Points on a hilly landscape, in no order, each with its height.
A ball rolls from a point to the lowest of its 6 nearest points, and stops where none of them is lower. Distance is the straight distance between rows; heights are no part of it.
J303 (h 389): [131 103 148 111 115 131 151 149 129 113 120 144 131 110 138 136 135 128
  88 126  98 127 113]
J9 (h 308): [128 100 146 117 110 129 151 146 130 116 118 138 132 116 138 137 140 129
  80 123  97 124 114]
J393 (h 349): [113  54 170 134  95  77 110 179 121 135 138 148 125  92 143 157 153 141
  35 119  96 125 117]
J553 (h 333): [130 148 128 145 140 122 122 121 130 135 148  85 121 158 126 127 130 111
 140 108 147 131 130]
J710 (h 457): [129 176 102 105 161 149 114 110 136 121 113 139 119 110 107 115 118 138
 175 148 123 160 145]
J819 (h 115): [144 134 139 134 112 136 135 138 125 138 137 116 124 151 122 138 135 110
 129 137 131 134 124]
J265 (h 424): [136 144  90 148 158 119 123  97 130 103 140  80 129 153 129  99 108 120
 178 131 157 131 136]
J621 (h 273): [136 155  86 134 157 147 116  97 127 113 128 117 140 157 127 105 106 130
 192 163 150 140 149]
J595 (h 158): [143 121 140 133 100 134 148 132 116 129 147 115 131 125 134 140 148 115
  96 131 129 117 124]
J210 (h 469): [127 141 102 149 151 117 124 105 136 116 141  65 117 152 133 112 109 125
 152 108 158 132 139]
J323 (h 257): [116  86 139 138  96 120 140 145 130 137 121 133 136 123 133 137 159 133
  56 109 103 115 114]
J926 (h 270): [129 162 117 109 136 135 118 143 106 126  65 197 111 105 111 149 149 139
 175 151 105 166 114]
J561 (h 332): [135 152  86 143 159 139 123  89 120 110 130 112 142 167 127  97 100 125
 202 154 156 131 139]
J640 (h 492): [109  58 183 131  97  73 107 189 122 130 144 145 123  85 155 164 156 143
  30 113  90 123 121]
J267 (h 380): [127  91 144 154  92 104 135 109 142 143 171  47 156 167 158 126 116  95
  99 113 183  69 129]
J401 (h 239): [133 173  87 145 166 151 137  71 115 113 115 112 145 179 127  94  78 130
 228 133 154 134 132]
J12 (h 354): [114  46 158 155  74 100 114 156 129 161 166 133 131  99 143 148 148 124
  32 102 113 104 114]
J416 (h 448): [151 218  99 122 179 154 119 107 113 104 102 161 125 146 100  96 104 155
 215 159 140 164 131]
J496 (h 330): [113  72 162 114 129  86 109 171 121 130 132 186 138 109 137 143 156 130
  72 124  81 120 106]
J188 (h 228): [112  55 158 153  83 104 129 145 147 161 172 123 129 114 128 130 142 112
  40  89 117  90 115]
J814 (h 393): [130 131 132 115 133 134 130 153  94 119 105 204 116  83 142 166 146 155
 137 144  98 143 115]
J456 (h 178): [146 133 142 139 109 127 141 125 115 136 156 106 129 138 124 138 140 110
 108 125 140 117 126]
J103 (h 326): [122  92 148 118 110 121 147 151 133 119 115 143 134 116 137 136 144 134
  72 118  95 124 112]
J184 (h 379): [138 192  95 104 162 150 112 111 123 112 109 152 123 105 107 112 130 137
 181 151 122 164 138]
J446 (h 71): [111  66 152 149  88 112 130 138 143 161 166 121 129 116 125 129 147 116
  47  86 116  90 118]
J530 (h 505): [149 207  96 119 175 151 120 105 117 109 108 151 130 144  99 100  98 158
 203 164 146 160 140]
J370 (h 262): [129 184  97  95 144 153 113 130 114 111  62 188 120 106 119 127 146 133
 186 158 107 175 124]
J593 (h 339): [133 198  91 135 171 163 130  87 116 114  97 130 134 172 119 106  81 166
 224 151 155 155 147]
J773 (h 278): [125 105 147 138 105 114 140 121 141 146 165  64 142 160 137 135 100 114
  98 117 179  89 139]
J340 (h 569): [133 173  97 107 165 151 115 107 135 112 116 135 123 120 108 111 109 145
 178 161 135 156 149]
J722 (h 481): [121 131 110 151 138 119 126 109 141 134 144  54 119 160 137 127  94 130
 134  98 172 123 140]
J633 (h 196): [131 115 151 135 112 118 146 118 132 136 174  85 135 125 124 132 125 117
  86 112 151  92 138]
J679 (h 371): [116 171 122  78 155 136 115 149 116 103  49 219 111 100 114 131 133 136
 193 158  98 176 123]
J656 (h 519): [127 189 102  72 156 155 114 140 117  92  53 214 117  94 121 116 120 137
 202 168 107 182 127]
J176 (h 360): [131 113 138 135 104 128 148 123 123 133 158 107 134 117 133 135 151 117
  76 111 126 100 129]
J260 (h 274): [140 180  90 123 168 155 121 100 124 113 114 137 136 153 111 106  91 155
 197 168 152 152 149]
J129 (h 534): [139 179  95 111 165 148 115 106 131 112 117 136 129 130 107 108 103 149
 182 165 142 157 150]
J280 (h 224): [135 186  91 133 167 159 125  93 119 118 107 135 138 165 113 105  86 158
 211 161 156 150 147]
J558 (h 323): [117  68 168 123 120  77 107 177 122 126 135 174 134 100 137 146 158 133
  62 125  82 121 105]
J575 (h 192): [111 107 143 105 140 130 124 154 110 125 116 203 136  99 154 156 149 147
 102 125  82 125 110]
J905 (h 132): [147 123 142 132 101 134 147 137 119 130 140 114 128 130 131 141 142 114
 108 137 127 124 124]
J615 (h 489): [123 131  94 156 140 117 128  99 139 124 138  51 119 152 140 117  89 131
 145 110 174 125 140]
J884 (h 381): [154 211  89 110 163 153 112 116 109 100 103 171 132 119 109  99 125 140
 200 167 129 166 130]
J920 (h 395): [113  54 166 150  81 105 136 153 168 159 175 101 125 127 128 121 137 109
  38  86 127  82 119]
J80 (h 179): [117  73 147 138  97 105 129 155 131 142 119 142 134 121 128 142 153 137
  48 112 101 120 110]
J101 (h 334): [114  84 155 135  98 117 151 130 162 141 164  67 136 134 142 123 130 114
  67 108 152  73 144]
J804 (h 451): [116  88 139 140  96 123 141 128 132 147 144 122 135 120 132 133 159 124
  55  97 112  96 121]
J490 (h 287): [134 145 126 116 132 130 123 150  96 123  81 203 109  95 117 159 145 149
 161 154 106 158 114]
J158 (h 272): [117  60 167 130 106  76 108 176 125 129 134 158 129 100 136 147 155 138
  48 120  92 126 111]
J277 (h 275): [114  60 147 153  87 109 124 145 134 163 155 132 132 115 129 140 153 121
  43  96 111  98 115]
J600 (h 435): [118  92 155 107 130 116 136 154 130 118 120 170 135 107 139 136 140 134
  84 112  83 125 105]
J282 (h 276): [131 146 124 142 137 130 124 121 131 134 142  92 120 158 130 128 136 109
 148 114 141 135 133]
J458 (h 415): [125 146 104 127 148 152 118 117 140 124 123 110 121 147 133 117 125 119
 172 149 136 146 149]
J573 (h 350): [147 200  87 103 154 158 110 119 111 102  89 176 127 109 118 107 138 132
 193 165 119 172 128]
J924 (h 477): [117 184 111  66 162 146 114 141 113  93  51 227 114  92 117 122 120 135
 201 159 102 182 128]
J671 (h 432): [136 144  86 150 159 117 126  90 124 101 135  84 133 157 124  93  98 120
 186 134 159 128 135]
J520 (h 353): [110  69 156 161  78 112 147 140 170 149 166  57 135 151 152 121 151 107
  58  96 153  65 137]
J999 (h 309): [123 110 142 143 108 115 134 115 140 152 162  60 144 170 141 136  97 111
 106 111 182  92 137]
J151 (h 383): [137 118 144 109 131 135 137 142 112 120 127 180 122  87 135 149 127 133
 129 129  97 132 111]
J3 (h 427): [112  70 152 166  80 108 145 133 167 147 169  45 139 152 158 120 159 107
  59  90 162  59 133]
J365 (h 212): [116  55 159 139  92  83 114 169 123 140 134 147 128 104 135 151 149 141
  40 119 102 123 113]
J930 (h 301): [133 192  91  96 146 160 111 128 112 105  69 184 124 107 122 117 143 131
 190 165 109 175 128]
J452 (h 283): [116  74 159 119 121  91 119 166 129 125 124 171 137 113 129 137 150 133
  63 117  88 122 103]
J858 (h 400): [130 148  97 128 151 151 114 111 137 119 127 109 126 147 135 112 123 120
 178 154 141 142 152]
J473 (h 248): [114  71 143 143  90 110 131 147 128 150 132 136 134 121 128 141 157 130
  46 107 105 110 114]
J149 (h 331): [135 143 140 145 129 117 128 124 125 141 159  88 128 154 119 133 126 112
 124 105 151 122 128]
J418 (h 486): [131 143  99 148 156 119 119 105 134 110 140  73 121 149 135 108 115 117
 164 119 152 132 139]
J424 (h 459): [128 149 129 108 144 148 120 131 143 139 112 137 111 126 108 131 117 125
 162 136 116 155 136]
J8 (h 430): [127 146 109 137 147 139 116 116 135 124 133  95 121 156 136 117 132 110
 165 129 138 140 142]
J81 (h 490): [143 130 143 115 132 138 129 137 116 135 123 173 115  93 116 146 122 130
 150 133 106 139 111]
J463 (h 455): [135 184  97 105 164 150 113 109 131 114 114 144 122 110 106 112 117 141
 177 153 126 158 146]
J754 (h 113): [134 122 148 132 115 114 143 118 133 139 174  82 133 134 122 136 117 117
  92 115 157  97 137]
J922 (h 277): [126 118 146 140 118 112 137 120 138 148 165  68 137 156 128 137  99 117
 105 112 174  99 137]
J500 (h 500): [136 137  85 155 149 110 131  92 132 106 134  61 125 153 122 100  92 130
 167 127 168 128 137]
J870 (h 345): [141 198  97 126 173 153 124 100 120 110 107 143 133 156 105 104  88 162
 207 161 150 156 141]
J707 (h 368): [113  60 162 148  86 108 135 147 162 159 174 106 126 122 125 122 138 110
  43  85 123  82 120]
J451 (h 374): [124  84 148 154  89 102 140 115 146 141 172  43 151 157 158 123 132  97
  88 113 178  61 136]
J570 (h 188): [126 170 114 102 139 142 115 138 110 119  58 195 115 108 112 140 149 135
 179 153 104 173 119]
J979 (h 443): [137 169  90 118 162 153 116 104 131 114 118 132 131 136 115 108 101 146
 183 169 145 150 152]
J772 (h 315): [136 144 125 119 130 133 123 144  97 128  90 199 110  95 119 159 143 145
 160 148 106 154 113]
J806 (h 282): [133 167  88 145 164 142 139  74 120 111 120 108 145 180 126  88  81 127
 222 128 155 131 127]
J224 (h 352): [117  89 155 131 102 118 151 126 157 139 170  74 132 131 136 124 130 116
  67 108 149  76 146]
J285 (h 520): [129 165 116 112 141 144 114 127 112 133  87 181 115 103 107 141 146 133
 174 137 106 160 119]
J467 (h 402): [129 182 104 104 159 150 111 114 129 122 104 152 117 104 106 120 133 134
 174 142 115 162 137]
J479 (h 325): [128 112 143 134 105 124 149 118 128 137 165 100 134 115 129 131 148 116
  76 109 132  95 133]
J429 (h 253): [142 137 141 143 118 122 134 127 120 141 157  99 127 147 120 136 135 110
 120 116 146 120 124]
J734 (h 428): [108  44 171 144  80  92 109 174 119 150 153 132 129  88 161 168 150 137
  22 109 104 115 124]
J667 (h 199): [132 185  83 143 165 164 140  63 108 115 106 113 136 172 139  98  75 141
 242 130 153 146 142]
J472 (h 454): [136 142  90 152 154 113 124  92 130 104 137  72 128 153 126 100 100 123
 172 126 160 129 136]
J275 (h 356): [131 125 134 112 133 136 129 148  97 122 111 199 120  84 144 162 144 150
 132 136  98 136 115]
J785 (h 186): [134 121 147 134 110 121 147 121 126 135 170  94 133 121 125 133 137 117
  83 114 142  97 134]
J951 (h 291): [111  72 157 145  88 119 151 134 169 143 163  60 132 144 145 121 141 110
  59 103 149  68 144]
J581 (h 408): [122 142 119 146 143 115 124 114 136 130 146  66 120 158 130 124 110 121
 137  97 160 127 134]
J136 (h 189): [117  63 157 135 100  86 118 170 129 135 125 150 131 109 129 147 150 141
  45 118 100 125 109]
J200 (h 442): [139 131 137 117 130 136 127 142 102 127 117 191 119  86 130 157 135 139
 143 138 102 137 112]
J599 (h 392): [113  93 153 107 135 117 127 154 123 123 122 186 139 106 145 140 145 135
  89 113  81 120 104]
J154 (h 464): [130 189  98  82 149 157 113 138 117  96  56 200 119  99 122 118 130 135
 195 169 111 181 130]
J72 (h 463): [124 166 111 105 153 152 116 119 142 129 111 136 113 119 109 125 117 131
 169 140 121 157 144]
J454 (h 313): [113  87 150 137 100 122 144 126 147 149 163 104 132 116 127 125 146 117
  57  88 121  84 131]
J631 (h 369): [149 206  87 108 162 154 112 114 112 105 101 169 129 113 108 102 130 138
 196 165 126 166 131]
J839 (h 467): [138 143  84 153 153 112 133  88 130 103 132  74 136 163 118  92  86 127
 184 132 165 130 128]
J445 (h 553): [134 153 130 111 142 138 118 127 119 143 108 171 111 103 102 143 129 129
 164 128 107 154 119]
J895 (h 214): [128 153 126 107 136 129 121 154 103 119  62 208 108 104 110 151 144 145
 175 157 105 167 113]
J882 (h 416): [135 201  84 138 170 167 137  75 109 114  93 123 127 170 132 106  78 161
 238 142 155 155 148]
J131 (h 396): [139 135 142 114 128 145 131 141 138 139 119 141 113 126 108 137 115 121
 151 137 117 145 125]
J821 (h 527): [129 158 124 109 147 145 119 128 131 140 111 155 110 109 101 136 127 128
 164 129 112 153 127]
J934 (h 363): [128 143 124 121 137 152 123 132 143 138 119 118 116 146 125 130 125 118
 157 140 124 150 140]
J35 (h 403): [127 145 109 145 149 124 118 111 134 121 142  82 119 155 132 117 126 113
 155 113 147 134 138]
J308 (h 307): [147 114 148 114 111 136 148 149 127 117 127 139 124 112 130 138 124 124
 112 138 110 133 117]
J338 (h 347): [135 134 132 116 132 133 125 154  93 121  95 204 112  89 130 164 145 156
 147 151 104 148 113]
J890 (h 460): [130 104 150 109 121 132 148 147 129 113 123 155 129 102 138 135 129 128
  98 125  94 129 110]
J978 (h 413): [154 214  95 117 168 151 115 113 111 103 108 166 129 131 101  96 114 146
 207 163 136 164 131]
J603 (h 399): [129 155  95 122 155 153 115 108 137 118 122 117 128 143 129 112 114 132
 181 161 141 147 155]
J414 (h 436): [124 150 115 111 149 153 118 124 146 130 114 124 114 132 117 122 118 126
 166 145 123 155 145]
J692 (h 85): [147 130 142 136 109 136 141 137 120 134 140 115 126 143 126 141 138 111
 120 139 132 130 125]
J249 (h 322): [132 131 142 141 125 113 133 119 135 145 160  73 131 159 123 136 105 121
 111 104 168 112 134]
J943 (h 390): [132 145  91 143 156 131 119 100 128 111 135  95 132 153 134 101 117 116
 182 142 149 137 143]
J590 (h 458): [128 162 102 109 158 154 114 115 143 124 115 125 120 126 116 116 114 136
 173 155 130 154 152]
J345 (h 235): [116  75 155 126 110  96 126 162 129 130 119 155 135 115 129 140 150 137
  54 117  94 122 105]
J497 (h 359): [136 137 137 122 125 145 129 141 138 139 122 128 114 143 117 135 121 116
 148 141 123 148 131]
J189 (h 493): [107  53 179 135  88  79 109 184 121 135 147 138 124  85 159 167 155 144
  23 112  96 119 121]
J596 (h 302): [124  90 148 143  93 112 142 120 145 142 168  56 147 157 148 130 116 106
  89 121 177  75 142]
J580 (h 414): [126 144 113 130 142 148 118 122 141 128 125 108 118 152 137 122 130 114
 165 139 133 145 144]
J929 (h 449): [119 118 124 149 120 123 129 109 142 151 152  54 135 172 149 133  90 119
 120  98 179 105 137]
J241 (h 342): [136 193  93 101 152 153 108 116 114 114  90 170 122 101 115 117 145 130
 184 153 112 168 130]
J622 (h 194): [139 112 141 126 101 137 152 141 122 121 131 122 129 122 138 136 144 121
  90 132 117 122 120]
J988 (h 286): [135 160  90 125 158 152 117 101 128 114 120 124 137 149 121 107 102 141
 190 169 150 146 153]
J112 (h 300): [120 164 124  90 146 131 118 152 111 108  51 215 109 104 111 138 138 141
 184 158 101 173 117]
J360 (h 423): [137 121 142 113 134 136 132 142 103 125 122 189 121  85 138 154 134 139
 136 134 100 134 111]
J108 (h 250): [128 176 104 103 142 147 114 130 111 121  69 182 117 104 115 133 151 132
 181 148 105 172 124]
J973 (h 370): [134 195  80 143 165 170 142  61 107 114 102 112 130 164 141 100  73 145
 252 133 157 151 149]
J292 (h 476): [138 151 128 116 136 138 118 131 110 139 103 182 112 100 108 150 137 133
 165 134 106 152 114]
J440 (h 366): [111  85 159 110 134 102 118 162 122 129 126 191 139 108 140 143 153 134
  81 118  81 119 104]
J126 (h 422): [108  49 169 144  82  85 111 177 120 142 148 137 125  88 155 162 152 142
  25 112 103 117 122]
J728 (h 426): [130 144  97 143 155 129 120 107 131 112 140  88 123 153 137 109 126 115
 170 130 146 137 141]
J484 (h 299): [122  94 139 131  97 129 147 142 129 130 124 128 134 123 137 138 155 129
  63 116 106 115 117]
J856 (h 182): [148 120 145 125 105 139 146 143 125 126 133 125 126 127 129 142 132 116
 113 141 123 133 120]
J847 (h 375): [138 115 150 108 127 135 143 146 123 117 128 159 122  96 135 141 121 128
 119 133 101 130 111]
J789 (h 420): [127 142 130 146 141 119 124 116 135 135 150  71 122 158 127 130 113 120
 132  99 161 126 134]
J990 (h 218): [110  61 157 150  88 109 130 143 154 162 170 116 129 117 125 126 141 113
  46  85 118  86 118]
J335 (h 377): [121  76 148 156  87 103 145 118 152 138 169  42 150 153 159 121 139  99
  78 109 174  60 136]
J619 (h 412): [141 196  89  90 148 164 112 133 110  96  69 191 126 107 122 111 133 132
 199 175 117 179 128]
J322 (h 358): [123  82 148 148  90 109 145 121 149 141 167  49 149 155 154 126 127 101
  85 118 173  66 141]
J167 (h 234): [116  56 148 150  83 103 120 153 124 157 145 140 133 111 132 145 153 130
  39 104 109 111 115]
J23 (h 491): [125 169 117 105 154 148 115 118 132 133 106 153 113 106 104 129 129 131
 172 133 111 159 132]
J314 (h 355): [132 188 100 104 153 152 110 116 119 118  92 165 119 103 110 121 143 133
 179 144 112 165 131]
J602 (h 611): [145 197  94 115 169 149 116 108 120 108 114 148 132 131 101 102 102 154
 193 167 141 159 142]
J732 (h 271): [133 139 130 129 128 146 125 135 138 140 125 119 116 152 124 132 130 113
 153 139 128 145 135]
J867 (h 479): [141 129 146 111 130 138 134 143 124 133 125 162 113 103 113 144 116 126
 146 136 110 141 116]
J646 (h 482): [139 150  86 151 158 117 131  85 122 102 129  88 138 168 119  89  88 123
 193 135 159 129 127]
J185 (h 387): [122 181 107  81 149 146 116 142 116 101  48 206 116 103 119 127 134 133
 193 161 104 178 123]
J587 (h 346): [118  81 150 141  91 114 149 127 160 138 165  55 140 145 149 125 134 110
  71 115 161  70 148]
J455 (h 478): [132 146 137 109 141 144 123 133 136 143 113 152 112 116 103 136 119 126
 159 132 111 151 126]
J668 (h 258): [116  65 165 126 112  78 113 174 125 130 130 162 132 106 133 143 152 137
  54 119  89 125 107]
J168 (h 437): [126 134 136 143 130 115 129 118 138 144 155  70 127 161 124 135 104 123
 119  99 167 117 134]
J649 (h 362): [130 160 119 111 135 139 116 135 105 130  77 194 113 103 110 148 148 137
 171 143 105 162 114]
J523 (h 190): [132 172  87 141 163 154 130  81 114 118 115 124 146 178 125 102  87 142
 217 150 156 138 141]
J408 (h 298): [122  90 152 136  96 115 147 122 152 140 170  63 141 147 144 129 118 111
  80 120 168  76 146]
J273 (h 575): [130 164 118 109 149 145 114 123 127 140 104 162 114 106 103 133 133 130
 171 128 108 155 127]
J300 (h 290): [120 118 140 107 136 136 128 150 103 119 116 200 129  90 154 162 145 147
 115 129  89 129 114]
J89 (h 373): [139 139 131 117 131 136 124 141 100 131 106 193 114  91 119 157 139 141
 157 140 105 147 112]
J191 (h 227): [110  72 158 142  93 117 149 138 171 144 163  75 130 136 138 119 139 112
  55  95 142  73 140]
J837 (h 94): [146 119 151 116 112 139 145 145 127 125 127 139 120 120 125 138 121 117
 123 141 117 136 120]
J812 (h 58): [109  72 158 142  91 115 144 141 171 152 167  88 128 133 129 118 137 113
  49  88 131  74 131]
J842 (h 386): [154 209  88 104 155 161 112 123 105 102  91 185 128 119 115 100 130 136
 205 175 124 172 128]
J327 (h 281): [109  62 162 151  81 109 142 151 176 154 171  86 127 138 130 118 138 110
  43  91 132  76 127]
J311 (h 417): [133 155 120 116 136 138 117 136 104 135  83 190 114 101 110 151 146 136
 170 142 106 159 116]
J462 (h 394): [115  74 152 161  83 105 144 122 159 142 170  41 144 153 162 122 152 103
  70  99 166  57 136]
J591 (h 240): [113  79 146 145  97 119 139 131 145 156 157 118 133 119 126 128 153 118
  51  87 116  90 124]
J402 (h 311): [112  62 162 156  76 111 145 149 177 154 166  71 129 148 141 120 146 111
  47  90 145  70 132]
J647 (h 480): [114  61 182 129 104  70 105 190 119 127 144 151 121  85 152 160 158 140
  36 117  88 124 119]
J234 (h 357): [133 146  87 138 156 142 116  98 127 109 132 107 134 156 130 101 113 120
 189 155 149 137 146]
J528 (h 429): [127 154  97 117 153 155 116 113 142 120 118 121 123 136 124 115 115 133
 176 158 138 152 155]
J222 (h 468): [118  76 151 171  86  88 139 113 157 141 176  24 147 145 160 117 149 104
  66  86 174  47 129]
J343 (h 533): [118 126 126 145 130 120 128 113 142 146 149  58 128 167 139 134  93 123
 121 100 176 115 137]
J212 (h 367): [118  62 174 125 114  70 101 185 121 125 142 167 128  91 144 152 162 134
  50 124  83 123 114]
J217 (h 378): [131 106 149 106 131 132 141 146 122 112 124 169 128  96 143 139 131 133
 108 123  93 126 108]
J130 (h 541): [138 145 136 112 136 139 122 134 117 140 114 175 112 100 106 144 126 129
 159 130 106 149 118]
J380 (h 431): [137 156  86 148 161 131 134  80 122 107 128 101 145 175 120  87  86 123
 207 136 157 128 129]
J299 (h 475): [130 173 109 105 152 146 111 119 126 132 100 162 114 102 104 129 137 130
 174 134 108 161 130]
J714 (h 236): [116  69 158 127 109  87 121 167 130 131 122 158 136 114 128 141 149 137
  53 119  91 123 106]
J964 (h 317): [113 100 148 106 138 124 125 153 115 125 121 194 139 102 150 148 147 139
  96 118  81 122 106]
J995 (h 438): [125  94 150 111 120 122 142 151 131 115 116 155 133 110 140 134 137 131
  84 119  89 124 110]
J751 (h 445): [123 105 138 137 101 128 147 126 129 138 152 110 134 117 132 133 156 119
  65 103 120  96 127]
J572 (h 293): [117  83 150 121 111 110 139 157 133 124 113 147 136 118 133 135 146 136
  65 115  94 123 106]
J97 (h 162): [133 182  89 139 164 163 131  78 113 120 108 126 141 177 128 103  81 148
 224 146 153 141 141]
J477 (h 388): [128 142 119 133 137 144 119 128 137 134 127 107 119 156 132 129 136 111
 157 133 131 142 138]
J216 (h 217): [133 127 148 138 119 112 139 121 132 141 167  77 133 149 122 136 108 119
 102 109 166 104 134]
J913 (h 314): [143 129 146 119 120 142 136 146 133 137 124 138 115 128 117 138 116 118
 142 142 120 144 123]
J294 (h 303): [132 179  85 144 165 155 143  66 115 114 110 107 140 178 134  93  71 132
 236 124 154 139 135]
J153 (h 348): [134 189  82 141 165 164 144  58 109 115 106 106 134 167 139  94  71 135
 249 127 154 146 139]
J16 (h 456): [144 198  93 109 168 149 113 108 121 108 113 155 125 114 102 103 117 145
 188 161 134 162 139]
J405 (h 318): [116  82 158 113 121 104 130 159 132 122 117 165 138 116 134 136 144 136
  70 112  87 122 103]
J703 (h 418): [116  85 139 141  94 123 137 135 130 147 137 127 135 122 131 135 161 129
  54 101 108 105 118]
J690 (h 365): [119 100 145 135 105 124 147 123 140 143 162 104 133 117 129 129 150 118
  65  99 123  89 134]
J915 (h 292): [142 130 146 139 112 121 141 121 120 136 166  98 132 133 122 136 132 112
 100 117 146 107 131]
J823 (h 294): [121  92 142 124 104 124 146 145 131 125 115 136 134 121 137 136 150 132
  64 116 100 120 111]
J780 (h 156): [136 162  87 134 161 152 121  94 123 116 122 127 141 162 122 104  96 139
 200 167 153 140 145]
J251 (h 160): [139 139 136 144 121 130 129 131 124 138 147 103 124 154 125 134 137 107
 131 122 141 128 127]
J912 (h 391): [154 212  89 111 162 157 110 117 108 102  98 179 130 124 109  98 126 138
 207 172 129 170 126]
J427 (h 223): [142 124 142 137 105 129 148 123 117 133 158 106 133 124 130 137 146 115
  93 123 133 108 126]
J156 (h 89): [116  59 152 146  89  95 123 159 126 147 130 142 131 115 132 148 153 137
  41 114 104 119 113]
J661 (h 242): [133 145 128 142 130 134 122 127 130 139 137 100 120 162 129 129 136 107
 147 122 138 138 130]
J148 (h 364): [121 101 148 132 105 120 149 118 143 140 169  93 133 117 129 128 142 118
  67 102 135  85 137]
J825 (h 321): [125 112 146 105 136 134 134 147 113 117 125 187 129  91 146 148 137 137
 112 121  87 127 110]
J989 (h 384): [141 205  98 128 175 158 128  95 117 112 100 141 130 163 109 103  84 166
 218 157 153 159 143]
J705 (h 340): [121 112 134 146 113 118 131 113 141 154 157  59 140 174 144 135  93 115
 114 104 182  98 135]
J278 (h 304): [127 178 105 105 146 147 111 125 115 126  80 175 118 103 112 132 150 131
 179 140 107 166 122]
J798 (h 376): [117  75 150 152  85 109 147 124 159 140 167  46 143 151 158 123 142 102
  71 108 167  61 141]
J836 (h 444): [121 138 108 150 145 115 125 107 137 127 143  58 118 156 136 121 102 129
 141 101 165 126 139]
J145 (h 327): [123 125 141 142 123 114 133 117 137 148 160  67 132 161 126 136  99 122
 111 105 175 107 135]
J163 (h 474): [144 217  98 126 182 155 126 102 114 106  98 149 125 154 103  96  92 165
 218 155 145 163 136]
J984 (h 62): [125  98 152 133 101 114 145 121 147 142 170  66 142 148 139 131 111 113
  86 119 170  81 143]
J73 (h 361): [114  47 156 149  78  93 111 166 123 152 148 138 130  98 146 157 149 136
  30 110 108 113 118]
J834 (h 295): [125 104 153 131 107 116 147 120 144 136 175  76 137 129 132 129 120 116
  79 114 157  85 144]
J756 (h 247): [129 102 143 125 103 132 152 144 126 122 121 130 132 118 140 137 147 126
  76 123 106 120 118]
J388 (h 351): [142 198  92 106 159 151 111 113 115 108  99 164 124 103 111 111 138 135
 188 155 118 167 132]
J909 (h 401): [114  76 140 145  91 119 133 137 132 154 140 127 133 119 129 137 159 124
  48  99 110 102 117]
J970 (h 385): [135 137 143 142 126 116 133 122 129 142 162  84 128 150 118 135 117 115
 113 108 159 115 130]
J213 (h 310): [130 107 138 135  98 132 150 129 125 131 141 116 134 118 136 136 155 120
  71 115 117 107 126]
J832 (h 382): [123 104 149 106 133 127 138 150 122 115 124 176 133  98 146 140 139 133
 101 119  89 125 107]
J975 (h 285): [115  51 161 145  85  87 112 170 122 144 140 143 127  99 142 156 152 138
  33 117 106 121 116]
J65 (h 425): [137 148  88 147 159 127 121  92 123 106 135  98 139 162 126  94 102 121
 196 144 154 133 137]

Call two points neighbours if one is among the 6 nearest of the other. Go from one point of each pair to the other, from neighbour to neighbour, staying as low as possible. Name the highest point that can't be avoided.
J754, J570 -> J440
J984, J446 -> J823
J780, J812 -> J580
J156, J812 -> J327
J754, J984 -> J773
J754, J692 -> J427
J446, J156 -> J277
J780, J97 -> J523
J575, J570 -> J275

Where does a ball stop that starts at each point below?
J646 -> J780
J821 -> J692
J798 -> J812
J615 -> J692
J500 -> J780
J722 -> J692
J440 -> J156
J890 -> J692

Write out the way that a ball takes from each point below.
J710 -> J184 > J388 > J241 > J930 > J108 > J570
J463 -> J184 > J388 > J241 > J930 > J108 > J570
J839 -> J265 > J943 > J234 > J621 > J780
J484 -> J756 > J622 > J905 > J692
J72 -> J467 > J314 > J278 > J108 > J570
J978 -> J631 > J573 > J930 > J108 > J570
J472 -> J265 > J943 > J234 > J621 > J780
